Points on a hilly landscape, in no order, each with its height.
From any point a ball rolls to the lowest of the 3 points nearest to it. It stops when none of these is lower. Distance is the straight distance between rows; heights are no part of it.
K691 height 5.88: [  7  12   7  -6   8   4   4   6   4   2   4   8  -8   8 -10  -5]
K445 height 4.47: [-18  -4  25 -18  26  12  -6  22   8   6 -27   5 -16  -9 -19 -11]
K782 height 3.15: [ -3 -12 -20  17 -33 -20  -1 -26  -7   0   8 -18  14  -2  22  10]
K382 height 2.32: [  3  12  11  -1   9  -2   5   2   6   4   5   3  -9  11 -10  -4]
K950 height 6.01: [  6   8  12 -24  12  19  -1  18   2   0  -7  17 -12  -8  -7  -4]
K76 height 4.26: [ -2 -11 -20  21 -28 -19   0 -27   0   0  15 -21   8   3  18   7]
K103 height 2.87: [-11   2  28  -4  22   2   1  13   9  11 -19   2 -16   4 -20  -9]
K853 height 5.50: [ -1  -4 -15  22 -18 -17   3 -25   6  -2  17 -16   4   9  10   4]
K614 height 5.04: [  8  10   7 -14  10  12   2  12   2  -1   2  14  -8  -2  -5  -5]
K45 height 6.10: [  1  10  15   8  10  -7   7  -1  12   5   3  -3 -10  14 -16  -4]
K650 height 7.58: [ 14   3 -15  -8  -5   9   0   2 -10  -9  12  12  10  -5  10   6]
K497 height 3.60: [ -3   4  17 -17  18  12  -2  18   6   4 -13  12 -14  -3 -13  -8]
K676 height 4.05: [  7  -8 -23   8 -21  -3  -4  -9 -16  -8   8  -1  19  -7  21   8]
K414 height 8.60: [ 11   3 -15   0  -5   3   1  -3  -6  -8  13   5   7   0   9   3]
K835 height 8.51: [  7   4 -14   6  -7  -2   1  -6  -1  -6  15   2   6   4   5   4]
K783 height 1.35: [ -6   6  23  -9  18   4   1  13   7   7 -12   4 -14   3 -18  -9]
K838 height 3.79: [  3   9  12 -15  14  13   1  14   4   2  -6  13 -12  -1 -12  -5]
K329 height 4.82: [-12  -2  22 -23  24  19  -7  24   7   4 -26  10 -18 -13 -16 -10]
K864 height 4.87: [  6  -4 -23   8 -18  -4  -2 -12 -11  -7  11  -4  15  -4  18   6]
K199 height 6.14: [ 11   1 -22   1 -12   3  -1  -7 -12  -8  11   4  14  -4  14   7]
K325 height 6.90: [  4   3  -6  19  -9 -14   5 -17  12  -2  20 -13  -2  16  -2   2]
K622 height 5.41: [-36 -18  27   4  36   0  -5  21  14  10 -40  -9  -4 -10 -22 -14]
K768 height 2.33: [  2 -15 -22   7 -30  -6  -4 -12 -23  -3  -2  -6  25 -12  28  16]
K53 height 4.42: [-25 -11  27  -8  29   8  -6  21  10   8 -33  -1 -16  -8 -18 -11]
K921 height 8.52: [ 9  9 -6  1  1  3  4 -1  2 -4 12  5  1  7 -1  0]
K920 height 6.94: [ 7 12  2  1  5  0  4 -2  4  0 10  5 -6 10 -6 -2]
K618 height 2.91: [  0   7  18 -17  18  10   0  13   5   5  -7   8 -14   1 -13  -7]
K20 height 6.32: [ -3   2  18 -30  19  23  -7  22   4   2 -20  15 -18 -13 -10  -8]
K91 height 6.97: [ 15   3 -19  -3  -6   6   0   0 -11 -11  11   9  14  -6  15   7]
K399 height 5.68: [  3  -8 -23  13 -21  -8  -1 -15  -9  -6  11  -9  12  -1  17   6]
K953 height 7.45: [  4   8   1  18  -3 -13   7 -14  13   0  16  -9  -7  17  -8  -2]
K806 height 2.48: [ -2 -18 -18   7 -38 -13  -7 -14 -24   1  -6 -15  27 -13  32  18]
K453 height 4.70: [ -9   5  27   1  17  -6   5   8  10  10 -11  -2 -14  10 -22  -8]
K958 height 6.56: [10  8 -2 -7  4  7  3  4  0 -3 10 11 -2  3 -4 -1]
K181 height 7.44: [  7   6  -7  14  -5 -11   6 -12   8  -2  17  -7  -2  14  -3   0]
K313 height 3.01: [  3 -12 -24   7 -28  -7  -3 -16 -18  -5   3  -8  19  -8  24  11]
K591 height 4.06: [-20  -5  28 -10  28   5  -3  17  10  10 -28  -1 -15  -2 -21 -12]
K605 height 8.23: [  5  11   6  10   3  -6   7  -8  10   2  12  -4  -5  14 -10  -2]
K635 height 4.71: [-29 -14  27  -5  33   8  -7  22  11   9 -37  -3 -10  -9 -21 -10]
K817 height 0.99: [ 12   8  -4 -18   4  17   1  12  -3  -6   6  18  -1  -8   1   1]
K348 height 5.28: [  1  -5 -20  16 -22 -13  -1 -21  -4  -5  14 -14  10   2  16   4]
K957 height 8.50: [ 7 10 -3  9 -1 -5  5 -6  5 -3 15 -1 -2 11 -2 -1]
K473 height 4.81: [  9  -6 -24   2 -16   3  -5  -5 -19 -11   6   4  21 -10  22  11]
K397 height 6.98: [  5   3 -16  13 -11  -8   1 -14   1  -4  18  -6   4   7   6   2]
K917 height 7.88: [ 16   2 -15  -9  -4  12  -2   5  -8 -10  10  15   9  -8  10   6]
K301 height 4.69: [ 13   9  -4 -12   3  13   3   8  -1  -5   9  15   2  -2   1   1]
K669 height 3.33: [ -2   8  18  -7  15   1   5   9   6   6  -6   4 -13   7 -16  -6]
K653 height 6.17: [  3   0 -14  17 -13 -14   4 -20   4  -4  20 -12   6  12   7   2]
K60 height 2.90: [ -2 -22 -16   3 -41 -11  -7 -13 -28   4 -11 -13  28 -18  31  22]
K274 height 3.82: [ -4   9  20  -3  16  -1   5   9   8   9  -5   1 -12  10 -18  -7]
K110 height 4.92: [-26 -11  32   3  29  -2   0  17  12  11 -31  -8 -10  -3 -24 -13]
K881 height 1.71: [ -3 -17 -19  14 -38 -17  -6 -23 -12   3   1 -20  16  -8  28  12]

Where does a ball stop that starts at each point below?
K958 => K817
K181 => K881
K614 => K783
K950 => K783
K835 => K881
K953 => K881
K445 => K783
K348 => K881
K635 => K783
K199 => K768

Call two points neighbours if one is among the 3 nearest of the other. Go from one point of each pair to the other, from neighbour to neighbour, staying as low as possible. Name the highest point that can't be avoided.
K382, K783 => K691
K783, K881 => K605
K768, K881 => K806
K783, K817 => K614
